Each row is a point on a tangle of strands that fork, close into loops and nearly touch. The rows are in no order.
In the rows, 128 means zero.
Points whose rows are less than 106 apart are linked; no others are. Some points are linked to none.
k_191: [146 147 178 165 149 124 167 118 152 124 165 126 108 115 149 192 155 129
 165 187  75 128]
k_130: [119 139  96 115 119 122  92 196 160 115  89  91 109 113 127 110  94 138
  77  89 183 142]
k_387: [ 97 166  85 120 118 139 141 114 167 139 126 166 152 109 127 115 189 140
 161 146 126 133]
k_444: [119 104 197 144 113 126 138 125  86 119 120 183 135 169 156 128  83  95
 110 172 101  80]
k_851: [153 112 119  66 135 171 116  39 106 148 132  71 166 132  70  83 149 114
 148 114 121 157]
k_856: [122 133 104 168 141 139 135 156 172 104 150 148  97 135 185 158 145 139
 136 108 103 130]
k_976: [100 181  96 131 157 184 129 114 177 197 114 181 120 108 115 157 208 148
 121 132 136 139]
k_80: [117  98 109 146 107 133  76 134  77 129 100 117 125 107  65 115  73 132
  91 152 128 135]
k_86: [144  95 120 123 155 131 164 153 150 125 135 133 151 179 167 154 155 101
 166 113 134 142]
k_829: [180 109 200 114 153 102 149 122  98 153 127 102 132 149 122 132 148 102
 132 172 112 156]
k_171: [126 107 102 114 131 116 130 184 146 106 123 113 131 177 172 134 110 121
 135 103 146 125]
k_875: [163 103 121 173 128 136  87 156 161 135 107 120  95 102 142 145 156 127
 149 155 147 162]
k_381: [146 120  91 130 177 187 134  71 150 172 129 172 108 138 157 131 202  86
 150  98 174 150]
k_878: [143 113 146 160 113  84 120 142  88 116 120 125 104 106 154 100  81 102
  99 128 149 132]
k_364: [122 102 132 153 116 116  79 143 101 134 106 132 129  91 102 130 121 144
  92 175 131 122]
k_273: [ 70 143 105 113 128 137 159  83 110 132 132 129 169 116 102 121 146 120
 142 152  78 147]
k_541: [141 128 138 103 159 176 127  57 160 134 149 130 115 144 181 131 207  99
 179 163 118 133]
k_755: [146 168 171  75 148 133 135  93 140 142 156  95 125 133 160 111 180 118
 162 198 103 152]
k_552: [137 107 167 140 140  95 130 155  94 137 120 137 133 151 123 148 130 127
 120 175  93 136]
k_832: [102 155 129  74 117 119 146 130  95  69 139 119 122 161 103  92  31  97
  77  84 145  95]
k_119: [170 101 114 152 162 139 133 156 168 115 141 141 114 154 181 117 152 120
 124  39 126 152]
k_588: [ 77 194 143 135  86  65 144 157 135 123 156 151 108 116 166 168  98 177
 147 132 134  76]
k_311: [ 90 121  75 128 128 149 111 172 166 128 101 130 169 123 107 128 139 146
  94 121 150 116]
k_596: [151 108 141  88 128 138 108  56 102 156 124  79 141 120 105  84 155 109
 140 153 113 175]
k_328: [165  90 159 134 114 109 104  94  85 138 107 101 135 105 104  77 125 108
 133 153 127 157]
k_306: [190 154 134 104 215 206 108  99 173 167 135 162  71 160 127 140 206 108
 148 141 158 148]
k_51: [163  97 131 127 107 122 148  93  60 126 123 101 158 101  70  87  72 117
 133  80 167 120]
k_288: [153 167 169 122 160 140 137  93 167 127 175 123 110 105 155 153 208 138
 159 182  81 134]
k_321: [129  99  78 117 124 177 108 102 142 159  96 101 160 106  67  98 147 113
 127 116 163 156]
k_735: [ 87 124 147 139  95 109 129  92  92 123 122 145 143 124 120 113 123 121
 146 196  98 103]
k_706: [110 124  65 121 136 154 134 126 119 151 117 130 143 153  95 105 113 130
 136  90  95 189]
k_819: [ 75 181 115 127  71 105  93 132 115  76 133 142 106 101 101 104  53 166
 102 127 119  77]
k_807: [181  82 130 139 154 117 132 164 136 138 130 105 138 136 148 137 140 133
 118  55 155 148]
k_374: [153 179 128 133 140 153  98  91 174 166 143 179  87 108 135 127 219 163
 163 150  96 144]
k_968: [ 92 145 100 139 124 115 106 152 163  92 139 127  97 150 187 145 129 165
  99  89  87 118]
k_340: [122 160 113 101 155 148 142 131 156 167 117 124 159  99  85 119 187 133
 101 153 130 163]
k_769: [ 77 173  69 120 112 134 106 168 142 111 119 109 127 127  67 123  78 172
  95 109 106 139]
k_258: [131  91 162 114 126 128 100 113  76 132 118 151 148 109  84 117 108 102
  90 189 146  97]
k_714: [108 160 141 137  95 105 100 131 137 137 116 143 159  52  70 117 155 169
 116 174 151  90]
k_617: [158 105 134  75  87 113 121 117  66 115 113  98  99 133 130 110  38 141
 104  43 187  72]
k_542: [150 120 108 117 174 169 125 121 153 176 115 144 139 138 110 128 198 123
 109 113 131 175]
k_733: [118 119 148 130 127  93 117 172  99 117 125 127 101 170 152 142  79 138
  96 136  96 125]
k_236: [129 152 103 170 155 177 129 137 188 162 141 159 100 100 135 194 189 151
 144 142 139 122]
k_423: [ 81 130 110 146  83 103  97 131 126  71 118 139 134 114 144  97  91 146
 113 130 120  79]
k_419: [131 187 136  70 147 164  96  86 154 165 153 105 113 111 153 104 192 143
 139 178 116 158]
k_446: [ 65 160 101 134 102 107 118 139 143 110 139 149 136 143 154 145 125 183
 132 106  75 105]
k_765: [132 146 103 162 147 160 144 150 201 119 161 160  97 123 137 214 152 155
 186 148 125 101]
k_216: [127 137  98 181 107 147  82 149 177 147 101 147 107  77 138 131 169 165
 141 146 144 133]
k_196: [ 88 111 124 142  88 104 125 113 106  73 120 129 133 135 165  80  66 100
 125 121 123  96]
k_912: [118 169  99 118 185 195 131  83 169 171 139 179 104 120 143 159 218 111
 130 134 145 133]
k_729: [171 101 151 113 162 163 168  74 147 143 153 111 124 152 174 147 192  81
 187 130 127 153]
k_566: [118 114 100 131 135 150 104 158 123  91 108 111 182 121  25  97 110 134
 106 120 128 133]
k_879: [172 111 140 143 131 116 112 131 132 141 117 108 123  98 133 105 161 114
 130 144 131 175]
k_400: [ 84 185  88 140  99 120 117 157 152 134 119 145 141 108  79 115 121 188
 132 125  98 142]
k_267: [182  82 168 122 130  94 163 150  68 156 123 104 136 157 149 157  92 155
 124  59 144 107]
k_313: [157  83 155 135 145 109 119 172 111 104 141  97  96 153 167 170  80 118
  92  97 163  97]
k_83: [116 149 116 128 147 133 128 162 157 168 125 139 151 115 100 173 180 162
 115 175 122 133]
k_773: [185  57 161 135 164 118 124 140 103 149 127  98 152 135 120 158 157 131
 107 109 135 141]
k_659: [189  98 150 133 158 152  92 120 165 130 124 114 130  91 137 110 208 114
 126 128 155 157]
k_666: [162 105 140 186 135 124 118 137 156 105 139 123  93  90 153 159 155 118
 151 170 126 126]
k_74: [126  71 149 129 123 116 112 136  90 105 121 149 161 129 130 116 103  95
  96 153 162  72]
k_722: [144 100  93 105 130 173 129  75 113 131 120  91 186 128  46  99 139 111
 153  90 149 149]
k_7: [166 103 188 101 124  91 172 148  53 153 125 130 128 173 141 126  55 118
 109  78 142 113]
k_239: [116 135 158  69  98 102 116 102  94  96 107  93  80 202 142 107  44 113
  87  85  94 116]
k_333: [210  84 187 114 173 127 141 115 122 147 141  92 135 136 127 150 176 114
 144 129 122 155]
k_649: [145 120 129 138 139 115 111 214 175  80 122 127 122 135 154 150 122 130
 142 135 163 103]
k_379: [125 119 113 136 119 147  71 111 141 149  95 115 143  81  82 112 167 152
 108 167 120 149]
k_369: [122 129 136 145 143 113 127 184 134 130 139 136 125 138 128 199 136 160
 122 175 109 108]
k_808: [102 154 139 158 120 116 163 123 139 139 146 150 120 127 169 172 157 138
 172 163  79 137]
k_329: [120 118 121 145 139 126 105 199 176 105 115 139 154 112 131 154 155 154
 107 143 164  90]
k_652: [121 120  81  93 158 174 131  91 139 163 121 149 157 153  75 100 177 119
 137 102 102 177]
k_138: [ 97 150  85 150 132 137 162 105 127 150 135 159 117 129 168 122 150 109
 156 114  90 183]
k_845: [ 73 166 146 135 102  89 145 126 126 140 148 157 168 138 124 159 146 185
 154 136  65  94]
k_910: [118 194 119 101 125 160  91  68 158 173 136 145 109  92 119 107 200 166
 155 164 106 150]
k_959: [160 121 134  86 140 103 120 174 139 104 130  74  72 164 167 165  91 124
  89  76 182 115]
k_812: [ 96 182  78 139 100 147 121  99 153 130 125 150 150  84  74  89 150 149
 153 135 111 145]
k_988: [127 105 131 139 100 121 103 129  65 113 115 131 106 110  97  89  41 102
  90 120 146 124]
k_449: [ 71 182 116  89 109  98 151 132 124  72 138 110 108 134 151 109  63 109
  84 104 132 108]
k_574: [188 118 112 119 194 194 151 114 181 154 148 153  83 156 123 170 181  95
 186 142 148 153]
k_909: [ 74 147 105 130 127 129 182  93 120 122 133 136 158 129 136  97 126  99
 155 108  76 172]
k_977: [163  83 138 117 110 107 127 122  53 141 110 106 135 109 103 109  60 136
 105  58 176 103]
k_139: [144 127 105 102 131 105 127 181 130 128 114  79 107 132 151 139  84 124
  85  74 204 136]
k_301: [106 119 130  97 115 108 126 125  87 102 114  95 125 204 121 106  48 124
 104  73  77 135]
k_787: [ 94 149  53 132 124 176 104 163 158 114 103 117 160 130  51 110 107 151
 114 101 123 144]
k_997: [117 147 106 125 117 130 149 112 101 120 123 113 158 105  58  81 103 100
 139 161 128 160]
k_202: [ 91 133 156 110 109 115 139 146  74 122 129 170 120 171 131 120  46 113
  92 153 106 102]
k_740: [117 145 102 112 109 124 124 146  96  82 129 107 122 131  74  87  36 108
 101 101 159 128]
k_604: [ 84 182 142 139  83  88 140 114 110 137 146 162 155  73  97 129 116 161
 125 164 142  78]
k_982: [142 118 169  67 105 123 135 133  75 112 134 141 109 158 127  94  25 103
  74  66 168  86]
k_351: [ 82 176 126 142  84  90 105 150 124 118 135 152 134  83  94 129  86 190
  99 125 137  82]
k_785: [110 128 105 117 136 133 159 143 166 116 131 157 165 152 152 107 178 109
 154 123 125 139]
k_118: [ 86 187 144 148 117  85 183 154 126 131 156 148 121 116 175 174 114 140
 152 155 117 107]
k_360: [124 158 167 120 129 116 118  97 145 136 152 128 141  95 140 150 201 158
 140 184  92 108]
k_180: [152  77 125 177 116 119 124 120 127 111 128 111 105 133 187 123 123 108
 155 101 140 137]
k_927: [128 120 101 159 107 106 137 135 130 113 124 114 106 111 188  96 105 109
 131 101 145 156]
k_35: [177  52 162 133 141 107 120 160  73 147 121 106 138 145 128 164 102 131
 102 101 160 111]
k_312: [143  85  97 119 128 125 144 126 100 158 119 107 157 157 108 112 111 140
 135  61 122 168]
k_888: [144  79 210 143 112 123 144 101  58 144 113 162 135 172 150 110  69  87
 110 131 111 102]
k_688: [ 95 121 133 129 130 113 169 112  82 117 136 128 165 123 112 116  86  91
 100 123 133 116]
k_689: [120 171  97 146 127 118 118 197 174 130 114 129 104  97 148 132 127 156
  94 110 156 144]
k_777: [ 89 164  94 147  99 124 139 133 102  97 131 129 135 103  70  93  63 118
 122 146 130 126]
k_421: [202 116 141 127 193 196  94 112 191 150 126 140  96 112 121 133 211 108
 137 125 168 146]
k_957: [115 169 100 177 114 146  98 159 197 168 126 171 103  93 134 169 173 191
 146 113 151 116]
k_583: [100 124 147 158  87  95 112 142 124 102 119 148 125 131 157 122 117 144
 147 169 108  93]
k_882: [149 149 148 154 130 116 155 183 189  97 145 152 127 134 149 146 159 137
 192 168 117 119]
k_983: [112 150 102 164 141 151 149 146 196 106 164 180 107 140 178 185 168 154
 179 111  98 100]
k_240: [121 116 190 146 122 113 150  80 106 121 125 123 133 140 165 132 142  93
 143 193  89 113]
k_437: [136  84  92 135 110 137 100 126 103 147  91 103 144 110  83 105 103 124
 125 115 172 153]
k_776: [148  94 164  93 124  98 173 144  65 142 115 126 175 176 103 109  80 107
 131 106 143 112]
k_4: [157  86 197 174 136 115 159 110 112 110 133 115 135 158 178 150 122  92
 141 142 103 114]
k_61: [164 107 136 130 160 157 164 114 166 136 147 121 100 156 143 176 165  95
 205 171 127 155]
k_642: [ 84 188 163 112 104  83 138 157 118  95 151 165  98 135 173 144  76 150
  89 131 121  61]
k_410: [155  91 146 111 132 122 168  70 114 149 133  99 155 125 157 119 169  87
 159 120 155 135]
k_422: [ 90 159 140 114 111 119 129  78 115 131 139 126 161  98  98 117 157 146
 130 182  90 122]
k_823: [122  93 104 113 123 125 140 117  74 121 126  93 157 168  78 118  59 132
 116  67 110 138]
k_859: [120 134 153  83 111  88  90 150 116  89 111  95  70 189 159 128  78 134
  78 105  97 117]
k_880: [ 93 153  87 125 108 105 144 136 130 106 133 100  97 117 177 114  77 113
 101  97 159 141]
k_611: [169  77 181 181 147 130 136 117 155  81 149 109 114 128 160 161 138 101
 160 159 106 107]
k_292: [129 102 104 119 113 126 171  77 102 135 127 101 165 104 120  94 128  89
 152 104 167 147]

A piece is all that can be reached along the links. How many separate loops has the piece of each point below (a circle has one, a figure eight two, a Y none), and how many tips (points with one link)?
k_74 -> loops 1, tips 14
k_35 -> loops 1, tips 4
k_86 -> loops 1, tips 1

A fork is a point with three links, a tip a point with one. Leave the first point through the second and follow the links. Name the first fork or tip that comes.
k_312 / k_706 -> k_552
k_812 / k_387 -> k_787
k_340 / k_542 -> k_733
k_80 / k_437 -> k_879

Name the points in between on the shortest way along the links from the first point to the second, in order.
k_642 / k_423 -> k_588, k_118, k_808, k_191, k_288, k_360, k_422, k_735, k_583
k_138 / k_258 -> k_909, k_273, k_422, k_735, k_240, k_4, k_611, k_666, k_875, k_879, k_328, k_596, k_851, k_722, k_321, k_437, k_80, k_364
k_333 / k_689 -> k_773, k_35, k_313, k_959, k_139, k_130
k_236 / k_977 -> k_957, k_216, k_875, k_879, k_328, k_596, k_851, k_722, k_321, k_437, k_80, k_988, k_740, k_832, k_982, k_617
